A landscape with many peaks, sampled at points; each row gives a point and its height.
From any point a climber steps to the highest of the 4 points nearest to it. It stops when none of these is higher. Distance is the straight distance between rows; heights are no part of it.
seges h=16.4: [113 111 103 113 117  61 100 112  88 108  82  91  92 145 119 113 109  85
  81  90  94  84 101  96  93  90 104 101 100  92 110  98 104 101 109  79
 103 119  88 114  87  90  95  88  98 101 115 105  93]
degi h=61.3: [112 108 105 105 109  57  96 107 100  94  83  83  95 115 113 107 110  85
  86  94  99  95 105  89 102  92 100  92 101  93 107 101 111 102 108  91
 100 117  92 123  97  88  97 100  97  96 118 102  99]
Debur h=49.9: [121 111 106 116  98  37  94 119 113  85  67  77  95  96 112 112 112  74
  78 109 106 105 104  73 106  86  99  89  99 102 104 107 114 105 107  88
  78 111  94 126  99  96  91 109  94  97 112  98 110]
Vogu h=54.2: [103  98 110 112 120  87 107 105  77 117  97  98  85 156 124 107 102 104
  79  84  89  83  99 105  84 100 104 106  98 102 112  97 102  97 107  85
 104 126  89 106  72  90 102  79 102 110 116 101  93]
tovu h=45.8: [110 114  98 101 101  85 101 108 105  93  87  89  99 105 100  99 104  94
  95 104 104  98 108  95 106  94 104  90  97  95 103 107 115 104 108 103
  99 107 100 123 104  96  92 104 100  88 107  95 104]
meru h=47.3: [ 86  64 122 104 122 116 103  94  80 131 120 117  81 145 116  97  88 108
  93  79  70  86  88 130  87 103 102 124  98 110 111  98  82  88  94  82
 104 119  98  63  73  93  86  72  98 127 102  95  96]
zoge h=59.5: [106 117  87  94  85 124  99  91 101  95  96  95 119  68  88  95  98 102
 110 111 122 110 122  91 110 102 103  82  93  90  95 106 109 101 100 119
  99  91 107 110 119 112 111 111  92  76  92  99 109]
kote h=49.1: [ 97 131  70  87  72 112  95 100 109  83  89  84 127  47  87  88 102  87
 108 127 128 122 124  72 110 103  99  84  97  96  74 111 116  95 104 123
  86  76 111 122 133 106 109 111  93  77 103 106 105]
Rudor h=3.6: [106 101 108 106 116  72 102 110  87 101  93  92  94 140 117 110 109  93
  84  91  89  85  98 102  85  90  99  98 100  97 114  98 102  96 111  88
 106 122  90 114  82  88 100  85  99 100 112  99  93]
Leva h=50.9: [107  89 109 118 115  80 106 110  73 118  98  99  87 168 133 113 101  97
  70  82  77  77  95 109  83  94 102 102  99 103 111 100  93 103 105  82
 108 129  87  98  69  92  98  75  97 113 119 100  91]
rirez h=54.3: [ 81  86 101  91 102 143 101  82 112  97 132 131 107  86  89 102  92 126
 130 105  86  96  72 120  97 113  95 112 111  95  89  91  80 100  86 106
 118  75 114  67 100 107 102 107 102 114  74 104  89]
Tabol h=53.6: [107 108  92  94  96 106  99 100 101  92  88  94 107  95  91  92 100 100
 103 106 112 105 113  95 104 103 105  84  98  97  98  99 112 105 107 117
 102 102  95 120 112 102 100 107  97  87 102  96 107]
Miku h=23.6: [ 75  84  93  73  95 152 110  76 114  89 145 137 108  78  87 103  98 128
 152 115  82 103  79 120 104 114  92 107 120  93  90  79  84 108  77 115
 114  60 133  65 109  96 101 111 103 115  60 117  79]
Nof h=47.1: [ 80  72 115 101 117 124  99  94 101 115 126 122  92 116  99  87  85 115
 105  90  76  89  76 126  91 111 106 125 106 113 104  91  81  91  90  88
 112  99 102  63  86  94  94  88 109 118  92 100  93]
fome h=75.1: [ 87  89 105  93 109 139 103  87 108 107 121 121  96  90  85  95  88 119
 114  97  92  99  86 117 100 105  97 114 103 110 100  93  85  98  91 104
 116  97 101  76 103 104 105 103 104 106  85  93  97]
dopid h=50.1: [ 96 132  59  88  64  86  94 115 110  75  82  77 124  32  83  87 107  84
 100 123 133 127 122  68 106  90  95  82  98 103  66 108 117 100 106 122
  79  77 117 133 137 107 103 122 103  78 106 107 107]
dinaf h=53.1: [ 90  88 102  80 100 146 101  80 112  93 133 126 112  83  83 103  97 123
 129 104  96 102  82 119  99 115  95 111 109  97  93  85  81 109  89 114
 110  69 116  69 102 104 107 110 104 107  72 102  89]
fil h=33.5: [ 90 133  68  86  65 103  93 103 106  75  87  83 127  35  86  90 104  85
 115 125 129 124 131  68 108  95  92  77  98 101  71 104 113  97 109 117
  86  75 113 129 142 106 109 114 100  74 101 104 103]
Vupaf h=61.0: [105 120  85  89  80  96  97 103 108  89  86  90 117  68  87  92  99  94
 105 114 117 117 120  85 110  98 101  84 104  93  83 113 120 102 106 116
  94  95 113 122 120 102 104 102  99  81 103 103 113]
viz h=46.5: [112 111  98 102  99  71 101 113 101  96  81  85  99  99 101 100 110  85
  91 108 107 107 109  87 108  93 101  85  98  96  97 107 119 100 103 103
  94 110  99 127 108  93  94 102  99  89 109 100 103]
Motin h=52.2: [118 114  95 114  93  51  94 119 107  80  66  79  99  85 102 108 116  76
  80 114 114 114 111  73 115  85 100  92 102  99 100 113 117 103 106  95
  79 104  99 126 113 100  87 115  98  89 109 104 113]
rebo h=29.2: [128 115 116 125  94  16  89 120  95  87  50  65  87  99 123 116 112  62
  55 100 104  96 102  50 111  73 104 105  85 104 109 123 108 115 105  77
  58 114  73 122  89 120 108 115  92 106 116  98 104]
lemob h=8.9: [108 103 101 102 112  86 104 108  95  97  89  91  93 126 106 105 103  96
  92  91  99  94 105  98  90 100 106  88 103  95 109  99 110  96 106 101
 107 115  89 123  98  91  93  96 103  98 109  99  99]
Poso h=45.1: [123 112 108 118  98  26  91 117 104  90  63  76  89  99 116 113 115  74
  75 104 107 101 100  66 106  83 104  94  95  97 106 106 115 104 106  78
  76 110  88 121  95 108  95 114  94 100 113 104 106]
ditaz h=10.9: [111 108 101 108 114  74 105 106  94  96  85  86  94 134 109 109 110  88
  87  93  95  92 100  96  97  96 103  89 102  92 108  93 108  99 106  93
  99 116  92 117  92  90  92  93 100  97 108  98  98]
Gok h=40.0: [ 95 100  90  89  86 149 105  80 116  91 121 119 114  67  82 102  97 122
 124 110 109 106  96 104 110 115  94  98  95  92  96  90  88 108  92 112
 106  73 105  83 107 114 109 113 102 100  77  93  92]
zenek h=42.4: [103 111  96  94  87 127  98  89 105  96 102 103 118  76  89  97 100 109
 116 111 118 111 109  97 113 108 103  91  96  99  89  98 103 105 101 119
 104  92 102 102 111 111 110 112  94  82  94  95 106]
mana h=51.7: [ 76  75  99  77 106 147 105  74 114 101 146 135 104  98  94  99  94 124
 143 102  76  94  68 131  91 113  96 117 122  92  93  85  83 104  77 106
 126  64 128  55 105  94  97  95 108 111  70 122  76]
tud h=55.2: [100 127  74  91  70  86  92 110 107  74  81  83 121  43  85  90 108  80
  99 123 124 128 124  74 108  94  92  82 103  97  70 110 118 100 108 122
  85  79 117 129 132 105 100 108 104  80 108 114 110]
gete h=67.7: [115 116  88 113  80  45  91 119 111  77  64  76 108  60  97 109 115  71
  78 118 121 121 120  68 116  86  96  95 102 103  88 119 118 107 111 100
  70  93 103 132 117 114  93 114  97  90 113 105 114]
Beva h=67.8: [ 89 100 105  86 103 130  99  90 108 105 119 114  98  94  86  93  96 116
 117  94 101  96  90 113 100 112  95 104 100 105  99  89  82  99  96 103
 114  91  99  84 103 109 106 110 108 104  85  96  96]
manom h=62.3: [ 94  84 116 110 118 101 110 105  84 123 111 107  83 148 112  99  96 110
  88  83  81  83  95 126  82 101 102 116  92 110 112  99  86  97 102  89
 105 125  89  83  76  88  95  81 100 122 110  96  95]
Kimam h=52.9: [116 112 110 108 107  48  92 111 100  95  73  82  90 113 116 114 114  81
  82  96 102  98  98  80 103  90  99  89 100  92 109 100 115 102 108  86
  92 110  93 121  99  96  98 104  92  95 113 103  98]
ruba h=46.1: [113  98 110 115 120  65 107 107  78 112  92  92  84 159 129 110 108  92
  76  84  90  88  95 100  81  93  98 103 100  94 111 100 100  98 108  78
 105 126  89 102  66  92 101  79 100 108 114 102  92]
muro h=49.5: [103 108  97  98 104 108 101 103 101 100  98  98  99 108  95  97  95 103
  97  97 106 101 105 101 101  98 107  90 103 100 107  99 111 100 108 100
 106 109  91 114 103  96  99  98 102  91 104  94 108]
riku h=50.4: [107  96 107 113 116  75 106 103  86 115  98  92  86 158 121 106 107  97
  79  86  90  80  95 108  81  93 102 106 102 101 117 102  97 103 109  83
 109 127  87 105  74  93 102  80 100 106 114  99  93]
foti h=71.7: [ 91  93 101  93 103 143 103  86 109 103 122 121  99  90  86  95  96 124
 115  97  94  96  80 118 101 110  94 110 101 107  99  87  83 104  94 107
 113  88 103  74  98 106 109 103 107 107  84 100  91]
Lerip h=3.3: [104 101 103 105 117  96 111 104  93 109  97  97  90 137 111 106 100  95
  92  87  93  89 102 109  83 102 101 100  99 102 111  95  95  93 108  91
 113 114  91 108  90  88  95  92 101 107 118  94  97]
natof h=43.0: [101 110  93  91  91 126 102  91 109  95 101 102 110  82  85  94  94 109
 116 107 112  99 112 103 108 106  99  89  93  98  99  97 103  99 101 116
 100  92  93 107 113 110 105 105 102  83  95  87 105]
duru h=50.0: [124 113  96 127  85  31  93 117 105  85  55  69  98  75 103 112 117  75
  75 114 117 123 115  60 111  84  92  94  98 102  96 112 116 105 108  90
  68 102  96 128 108 111  96 118  97  93 111  97 109]
Befud h=45.3: [ 74  57 120 106 121 121  98  86  92 126 134 126  86 129 115  91  85 116
 104  83  66  91  69 135  88 110 103 128 110  99 109  97  77  88  83  85
 111 106 105  51  79  88  86  76 102 123  92 108  91]
mut h=48.8: [100  93 101 112 116  92 110 107  82 115  99 101  86 146 115 104 100 102
  85  88  90  81  98 112  79  97 102 108  97 107 115  98  94  98 109  88
 108 122  84 102  77  92  98  83 101 108 112  99  98]
beni h=48.7: [117 112 107 112 112  38  89 117  95  92  72  77  86 116 121 113 114  77
  73  92 101  98  96  74 104  85  99  95 101  92 112 106 111 100 104  78
  88 111  83 121  91  96  98 104  97 101 114 102  98]
liron h=49.8: [ 94 107  89  86  80 142 101  80 110  88 116 106 117  60  83 100  97 115
 128 107 124 113 106  94 116 109  93  93  91  98  91  92  96 102  97 118
 100  76 111  93 105 111 111 114  95  83  81  91 102]
rapo h=9.3: [105 106  98 102 115  97 107 106  93 104  95  92  94 122 103 101 100 103
  91  96 102  91 103 103  91 101 104  96 100 103 106  97 104  98 104 104
 105 118  93 113  97  91  99  99 100  96 107  98 104]
suzu h=46.0: [ 84  56 119 110 122 105 102 101  79 131 124 113  78 150 117  97  83 109
  94  82  66  85  82 134  85 105 113 121  94 106 116 102  82  83  91  85
 106 129  97  59  66  89  93  73 102 129 104  96  98]
muno h=50.3: [120 112 107 114  95  41  97 110 103  89  72  83  92  97 108 111 114  76
  79 101 106 104 106  79 109  81 100  89 101  99 106 107 116 100 105  83
  78 106  93 125 101  99 100 107  92  96 108 104 105]
Bir h=51.6: [100 109  97  97  98 114 109 103  98  97  97  97 102  99  93  97  97 102
 103  98 111  99 104 100 106 103 106  90 100  96  95 100 111 100 104 110
 102 100  95 117 106 101 102 102 103  90 104  99 105]
pek h=40.7: [112 108  91  97  89  86  97 110 108  83  83  91 110  81  92  98 108  87
  97 112 116 110 114  85 109 101 101  83 104  92  91 108 122 105 105 110
  92  97 106 123 118 102  97 106  98  83 106 102 108]
teb h=58.4: [101 110  91  88  81 137 102  84 102  94 106  98 124  64  84  94  99 105
 120 113 123 110 116  93 112 112 102  86  98  89  88  96  99  99 100 119
 100  83 102 102 118 105 113 114  94  79  88  96 103]
vama h=53.4: [107 103  96  93  98 126  98  92 104  96 102 103 102  91  87  91  93 105
 107  98 109 102 105 106 103 105 101  92  95 101 102  97 102 104 101 110
 108 102  93 104 104 107 107 104  95  90 101  92 103]
Sese h=72.3: [102 115  89  95  87 108 101  98 108  87  90  88 112  67  88  90  98  95
 107 110 115 112 119  92 111 103 106  80  98  90  94 109 117 103 105 116
  94  93 105 117 119 104 102 111  98  81 100  95 114]
Neni h=50.5: [ 99 131  66  92  66  73  88 114 109  75  77  76 120  35  86  94 108  79
  95 121 131 129 124  61 107  93  95  83 101 107  68 115 121  98 110 114
  80  79 111 127 138 107 103 120 106  77 108 113 107]
medeb h=37.6: [116 113 114 110 116  47  95 111  91  97  79  85  88 129 127 113 115  86
  77  92  97  90  95  83  98  85  99  93 103  94 111 101 104 100 104  79
  99 121  86 118  87  90  96  94  94 100 115 101  97]
Zemad h=48.0: [ 95 100 103  98 109 118 108 105  96 107 104 100  97 115  93  96  98 106
 101  92 100  93  98 114  96 105 104 102 100 104 112  95  99 101 103 103
 115 112  88 106  94  99 102  99 101 101  97  93 102]
Desu h=65.9: [ 98 118  80  88  75 140 106  86 103  93 106  98 124  53  84  95  97 114
 122 115 124 120 121  88 111 110  94  84  90  90  84  96 102  95  99 122
 100  74 116 105 118 109 115 110  89  78  87  95 102]
rimu h=54.0: [106 124  78  94  82  83 100 108 104  84  78  84 115  61  89  99 104  83
  96 115 122 122 116  79 111  97 105  81 105  97  88 116 119 104 109 115
  85  92 112 128 126 101  99 106 100  83 111 104 110]
rab h=39.5: [113 110  99  95 108  79 101 108  98 101  85  91  95 116 106 106 106  92
  95  92 101  95 106  97 102  95 104  83 102  93 106  96 115 104 107 100
 100 113  94 120 101  94  94  96  97  98 109  96 101]
Vani h=52.4: [110 116  85 108  85  48  97 117 108  84  68  74 101  75  98 105 114  77
  81 113 119 116 117  75 109  93  90  88  98 101  90 111 116 104 112  98
  79  98 107 131 114 101  93 111  96  89 114 102 113]
nelip h=50.2: [107 120  75  98  74  69  89 118 110  81  80  81 114  55  93  92 107  78
  89 117 128 127 122  74 107  91  93  86 104 104  83 117 118 102 108 111
  79  86 116 130 129 104 100 109  99  83 111 111 111]
gugi h=62.6: [101 118  86  93  75 127 103  94 103  93  99  95 126  56  85  92  99 101
 117 117 121 118 124  87 110 106  96  86  94  92  85  99 104  98 104 125
  97  82 111 112 118 111 109 108  93  77  94  96 101]
bag h=49.6: [115 112 100 104 102  67 102 111 103  91  83  87  92 112 101 105 112  87
  91 101 104  99 103  91 107  94 106  87 101  96 103 104 123 102 108 103
 102 106  97 124  99  91  96  96 101  93 102 101 102]
vig h=63.9: [ 96  95 105  98 103 128 101  95 105 107 109 109  92 103  94  94  93 111
 106  94 104  99  92 119  98 105  98 101  94 110 109  90  92  94  98 103
 111  99  90  91  99 101 100 103 104 105  94  87  99]
gevut h=61.6: [ 77  76 101  79 104 149 105  74 116  98 139 138 107  86  93 100  93 118
 141 104  75 100  73 130  96 112  94 112 113  95  96  89  82 102  82 105
 120  67 119  61 107  92 102 103 104 112  65 115  82]
dopi h=37.7: [ 92  94 106  98 110 121  99  96  97 112 113 116  90 116  95  97  89 112
  98  87  90  91  96 118  90 108 101 110 103 112 103  87  88  95 101  98
 116 107  95  96  94  96  98  92 103 114  95  93 100]
gib h=53.9: [ 93  68 117 116 118  94 103 102  70 129 109 105  77 161 120 105  92 108
  82  83  69  78  92 123  79  99 107 122  92 113 124 101  85  94  95  79
 105 132  92  75  64  95  93  71 100 124 112  94  88]
fevi h=48.1: [ 87  77 107 100 119 129 101  92  94 122 122 121  88 123  98  97  88 113
 102  86  79  91  84 128  88 112 103 125 104 110 106  91  87  93  90  91
 110 110  97  74  90  93  98  90 104 121  96  98  99]
kugi h=36.5: [119 112 114 110 113  47  90 109  82 106  75  84  84 146 130 112 113  79
  74  87  89  88  99  82  94  78 102  94 104  88 117 102 110 104 101  74
  94 122  84 112  77  91 102  90  98 100 117 106  91]
Reva h=36.4: [ 96 100  89  84  79 148 106  79 113  90 121 111 120  58  81 104  93 119
 127 117 116 108 102 102 113 114  85 101  93  95  95  89  86 110  89 117
 107  65 113  84 108 109 113 113  93  94  79  96  96]
sikob h=35.0: [129 115 113 121  99  28  83 115 101  91  63  77  86 111 120 109 120  69
  65  95 102  91  94  70 108  78 104 100  94  91 110 110 111 103 102  80
  73 113  84 118  90 108 100 107  94  99 116 106 103]
bipav h=39.4: [113 111  95  98  94  69  97 110 105  85  78  86 104  89  92  96 108  84
  94 109 114 113 113  84 110  98 105  86 105  91  95 114 120 101 114 103
  90 102 107 125 113  98  96 110  95  83 108 101 111]
Bepi h=52.3: [ 86  92  97  83  94 147 104  80 119  94 138 130 109  71  85 106  89 127
 135 103  94 100  82 121 104 110  88 108 109  97  99  87  80 104  83 110
 114  67 118  67 106 105 110 109 103 110  71 106  85]
dek h=50.6: [122 111 101 116  94  37  94 117 108  85  65  79  97  87 103 112 117  75
  80 106 105 108 112  73 111  87 100  95  98  99 104 111 116 103 107  91
  75 104 102 128 109 103  94 109  95  93 112 100 112]
kuge h=31.3: [ 91 100 100  91  93 144 100  84 111  94 120 116 106  78  84  99  98 116
 121 103 109  98 101 108 106 114  94 102 102  99  97  91  94 107  91 111
 105  84 100  83 105 112 113 108  94  99  83  97  96]
robon h=49.7: [ 80  81 109  98 110 132  99  87 108 115 131 127  97 102  93  98  91 120
 113  85  84  93  75 125  96 111 102 120 106 108  97  87  80 100  89  99
 116  94 104  61  97 101 101  94 105 116  83 101  93]
sibof h=48.6: [109 113  96  95  93  90 104 104 104  93  87  87 105  90  90  92  98  96
 100 106 108 105 111  89 104  94 100  86 101  98  96 109 116 100 108 110
  98 107 102 125 113 100  98 105 100  89 106  95 107]
Seb h=56.1: [103 102 100  96 105 124 100 101 100 106 106 102  97 103  93  97  92 108
 105  96 105  98 107 109 102 108 105  95  95 106 104  95  98 102 105 105
 110 104  98 105 101 102 103 101 104  95  98  92 103]
buki h=53.0: [112 116  86 110  84  58  97 117 112  78  67  78 112  65  97 105 110  80
  89 115 124 123 116  72 114  89  99  92 104  97  84 114 115 105 113 103
  75  97 109 132 120 104  94 117 104  86 110 108 115]
geso h=55.3: [ 99 123  72  87  70  95  98 106 106  82  85  87 124  54  84  91 100  91
 107 121 123 124 124  76 108 102  98  85 101  92  75 107 117  97 108 121
  86  83 114 121 133 104 104 108  96  74 101 104 109]
Fus h=51.1: [121 115 106 109 100  53  98 112 101  90  73  84  98 100 107 108 113  79
  88 102 107 102 102  78 112  91  98  86 100  91 107 111 121 103 102  91
  89 107  98 126 104  99  95 107  99  92 110 102 106]
nuraz h=57.4: [106 117  82  95  82  95  98 102 102  85  89  86 112  71  93  95 107  92
 108 112 117 114 118  88 112  97 102  81 106  95  86 116 120  99 107 116
  95  92 109 126 129 106 100 109  98  81 100 102 110]
dilu h=51.3: [ 90  68 119 107 121 106 105  99  81 128 117 110  78 152 119 100  94 110
  88  87  72  83  94 127  82 102 110 122  98 112 118 100  83  92  95  85
 106 127  94  72  70  90  91  72 107 127 104  99  94]
mot h=30.5: [ 98  94 107 105 116 109 100 103  87 115 101 102  91 136 107  99  90 109
  90  88  89  91  93 115  86 105 104 113  94 115 113  94  93  96 103  93
 110 117  90  99  84  93  99  86 102 111 106  96  98]
lisun h=40.6: [ 82  52 126 111 123 107  99  95  81 134 129 121  76 151 122 100  80 108
  93  83  65  77  73 140  81  99 106 124 105 102 115 103  82  87  83  81
 102 130  94  53  64  86  78  62  97 135 106  96  92]
sepas h=56.9: [104 122  72  90  77  88  96 104 106  82  82  80 118  60  87  92 103  84
  99 120 120 124 121  77 108  93 102  85 100  92  76 114 123 102 110 120
  86  88 113 126 129 102 104 108  99  78 101 105 108]
nopod h=58.7: [101 103  96  98 101 123 103 100  96 106 107 105  94 109  97  95  92 107
 106  95  99  95 102 112  98 105 103 103  98 107 104  93  93  99 102 102
 109 108  88 101  98 102 103 105 103 101  96  91 105]
sepe h=51.5: [ 90  93  97  84  89 152 104  83 116  89 133 127 111  69  83 105  94 126
 130 110 104 104  90 113 106 117  90 102  94 100  94  87  87 113  91 116
 108  65 115  76 106 104 109 113 101 104  77 104  89]
mipo h=46.6: [ 84  66 122 109 118 119 102  96  86 126 121 119  80 134 113  98  83 112
  96  85  79  88  81 126  86 104 103 123  98 110 108  99  85  91  92  88
 109 117  95  72  79  94  92  81 103 125 105  99  96]
tamad h=58.8: [ 98  88 108 112 122  97 108 105  75 117 102  99  88 160 121 111 103 106
  80  82  83  84  94 116  85  96 103 111  95 111 116 101  94  99 105  84
 110 127  88  95  71  95 100  77  97 116 116  95  90]
ged h=69.5: [ 91  95 108  96 109 132 102  96 102 105 121 118 100 100  90  99  90 114
 109  91  97  96  87 118  97 104  99 105 102 110 103  95  85  99  98 102
 109  93  92  82 100 101 106 101 103 107  91  95  97]
doser h=46.2: [ 83  85 108 104 116 121 103  97  93 117 111 116  86 122 100  94  89 110
  96  84  83  85  92 119  88 104 100 120  97 111 109  94  82  93  97  92
 108 113  92  81  87  99  96  88 103 117  98  94  99]
Bese h=21.6: [ 72  68 111  94 121 139 100  80 108 116 140 130  98 106 100  94  93 123
 123  91  68  92  65 130  92 111  98 123 110  95  91  95  81  96  77  91
 123  79 113  49  94  94  96  91 108 116  82 111  85]
Dab h=61.5: [101 116  88  93  86 115 102  97 105  94  93  91 113  75  91  89  98 100
 108 110 116 113 116  93 111 102 101  80  96  92  90 103 119  98 101 115
 102  92 104 109 121 102 106 105 105  81  97  95 106]
Rimuz h=44.6: [ 73  66 113  96 124 133  97  86  99 119 137 127  89 115 106  92  86 115
 114  84  69  87  72 132  88 111 106 126 112  99 100  95  81  91  82  90
 119  96 114  57  93  93  94  83 111 114  86 109  94]
buzuz h=69.0: [ 98 108  82  89  76 140 106  84 102  93 109 101 124  53  86  93  99 110
 122 115 125 116 112  89 115 108  87  88  90  92  89  93  96 101  97 120
  98  70 109  93 113 111 113 113  95  86  84  90 104]
lik h=44.7: [ 88  56 122 115 122  97 101 104  72 131 122 114  75 161 126  98  84 105
  88  84  64  77  90 131  81 102 107 124  98 100 122 102  82  90  91  82
 104 130  93  56  55  94  86  68 100 135 110  96  91]
buv h=66.0: [ 82  88 110  89 103 135  99  88 112 106 128 124  98  94  89 101  94 115
 114  92  90  94  80 118  92 111  97 120 102 109 103  88  78 101  90 105
 115  87 101  71  96 103 106  99 108 113  88 101  93]
Pudip h=15.3: [ 96 104  99  91  95 136  98  95 107 101 114 108 109  89  79  97  94 112
 116  99 109  96 101 104 107 112 100  98  95 100  99  93  88 105  93 108
 106  93  96  93 103 105 107 108 107 100  91  92 103]
zuf h=49.4: [ 76  77  98  76 102 156 107  77 116  96 145 138 110  92  97 103  94 126
 149 110  75  96  68 122  93 118  91 112 120  92  89  82  84 106  79 108
 122  59 127  59 106  96 106 102 102 110  62 120  77]
zud h=7.1: [ 96 104  95  90  90 145 102  85 111  97 114 109 117  69  82 100  95 122
 124 109 113 105 101  96 110 110  93  99  98  96  99  88  91 107  95 115
 103  83 103  89 104 108 113 108 100  98  86  92  99]
dafos h=47.5: [112 111  96  99  96  68 100 110 108  89  76  86 101  96  96 103 106  86
  90 101 108 109 111  88 113  92 103  81 104  92 102 111 120 108 107  99
  92 106 103 126 111 100  94 104 102  90 111 103 109]
siko h=23.4: [ 94  93 108 104 108 113 101  95  93 111 108 105  92 123  98  97  93 105
  99  90  91  89  96 118  87 101 103 104  95 113 109  91  88  94 105  98
 110 109  89  98  91 102  97  91 104 105 100  99 103]
negul h=54.8: [101 125  79  84  71 122 103  88 103  89  97  93 126  49  92  89  96  98
 119 124 123 126 123  80 112 101  98  84  97  91  77 107 112  94  98 127
  93  76 113 111 127 108 113 113  93  72  96 105 107]
neru h=59.4: [100  86 110 112 118  96 108 109  73 124 102 100  86 159 121 106  94 105
  82  80  78  83 100 115  78  98 106 109  94 105 119  94  90  95 104  83
 113 121  90  87  72  92  93  77  98 119 116 101  94]
Radob h=39.7: [126 119 107 124  89  28  89 122 100  81  52  71  93  85 114 113 120  67
  67 106 112 107 110  58 113  76 102 103  88 103 102 118 114 103 110  85
  65 110  88 124  99 116  98 121  89  98 113  99 107]
ner h=32.7: [ 98 108  90  89  81 150 105  81 113  93 117 112 118  61  82  99  97 120
 123 117 120 109 105 102 113 113  92  92  93  95  87  93  93 104  90 119
 104  73 113  86 110 108 111 113  96  94  79  92  98]
rudar h=44.3: [119 107 117 115 117  32  91 114  92  96  72  83  87 125 126 113 121  75
  65  93  95  86  95  73 100  80 105  96 100  91 113 106 109 100 106  75
  83 121  84 115  84  98  99 102  95  99 118 108  95]
perel h=51.0: [ 89  87 112 102 116 127  96  94  95 117 120 117  90 122 103  91  85 118
 107  82  85  90  88 121  90 107 105 120 100 116 110  91  78  94  96  92
 113 106  97  77  90  97  99  92 105 119  97  98  97]
mabe h=35.9: [ 94  88 110 102 115 117 103  97  94 118 107 104  91 126 100  95  92 109
  98  85  87  86  92 118  90 103 105 118  97 113 109  89  88 101  96  94
 106 112  90  88  90  96  96  90 106 113 102 102 103]
muk h=63.3: [ 75  72 108  90 109 140  97  82 111 103 137 129 101  98  89  96  96 120
 129  96  80  95  69 122  95 113  99 120 113 103  99  90  78 101  85  96
 120  78 113  61 101  96 101  97 111 111  75 108  81]
meliv h=45.9: [ 85  58 124 100 119 121 100  87  97 132 128 126  87 127 106  93  89 120
 106  81  68  86  77 130  86 104 104 122 111 101 105  99  77  86  85  85
 111 107 101  60  80  91  90  82 104 124  98 101 100]
gasa h=45.4: [116 109  98 100 105  91 105 107 100  98  91  91  98 110  98  95 102  96
 101  99 104  96 110  96 100  97  99  84  99  94 101 102 111 100 106 100
 103 107  90 118 104  95  98 103 102  94 105  99 106]
fana h=62.2: [ 89  84 109 104 114 112 105 100  81 120 112 106  90 139 110  99  92 106
  93  87  84  86  93 121  83 101 102 115  95 113 115  97  86  91 104  88
 106 119  92  85  78  94  93  86 104 119 107  97  98]
Sefal h=42.9: [ 80  47 127 102 121 117 102  93  89 137 130 126  80 137 116  88  85 113
 105  84  61  84  78 137  87 105 106 127 106 100 111  94  81  88  81  83
 106 115  99  47  68  88  86  74 103 129  98  95  93]
Figag h=68.6: [ 90  95 101  93  98 139  96  88 109 106 120 116 103  87  89  96  89 116
 120  96 103  94  89 118 101 105  98 106  95 105  95  93  89  99  89 107
 109  86 100  80 103 105 107 104 105 100  82  94 102]
val h=50.8: [102 103 101  99 105 114 103 103  96 102  99  95  95 113  96  95  90 103
 103  91 103  94 104 112 100 100 102  93  98 105 105  98 103 102 107 105
 114 107  93 108  96  98 100  99 103 100 105  94 105]
Kaz h=56.2: [104 123  80  90  79 108  99 100 103  85  89  90 123  57  88  89 101  91
 112 121 119 116 124  78 110 100 101  83  97  94  82 111 118 103 107 118
  90  86 113 124 122 103 105 111 100  82  99 101 104]
Fik h=59.9: [ 88  85 110  98 108 127  99  95 101 109 124 116  92 105  99  92  92 118
 107  90  90  91  87 124  92 102 104 116  98 109 102  93  79  98  98  97
 113 104  92  74  98  98 103  98 104 108  93  99 101]
zinut h=50.7: [ 87  95 104  88  96 143  99  78 114  95 125 128 106  78  82 102  97 119
 127 104 103  97  93 109 110 115  96 108 101 104  96  84  84 106  90 115
 112  77 105  79 102 110 109 110 105  99  79  95  96]
fitu h=67.3: [ 98  81 114 114 118  90 110 104  70 126 107  97  85 165 126 105 104 101
  77  82  72  76  99 119  78  97 104 117  95 105 119 103  84 102 106  80
 103 125  90  90  59  93  96  74  96 120 119 101  95]
nuz h=52.0: [107 119  81 101  77  58  92 118 110  76  72  76 116  56  89  98 110  76
  79 120 125 128 118  69 111  87  87  92  96 101  83 119 118 104 108 110
  78  88 109 130 126 110  92 121 101  87 112 104 108]
Vuvir h=56.4: [111 113  94 111  82  39  95 119 112  78  64  79 103  74  98 108 116  72
  79 114 119 116 114  66 111  90  92  94  98 102  94 114 114 106 105  98
  69  99 104 128 113 109  94 117  96  92 109 107 113]
taf h=32.6: [123 111 111 123  93  29  86 123  94  86  61  69  86  96 118 113 116  66
  68 100 102 101 102  58 114  77 102  99  88 104 109 115 114 108 102  81
  72 113  85 125  93 113  98 118  90 104 116  98 106]

Call two points neighbours if one is among the 4 nearest of the other. Go from one point of each pair to the other, from neighbour to neighbour, staying as high as possible. Name the lowest point that can't be avoided.
manom, muk -> mipo
buzuz, gete -> nelip
muk, fome -> robon
fitu, manom -> neru
Sese, buzuz -> zoge

For each start below, name the point where the climber stops.
taf -> degi
rapo -> fome
siko -> fome
vama -> fome
seges -> degi
Rudor -> fitu
Befud -> fome
rebo -> degi
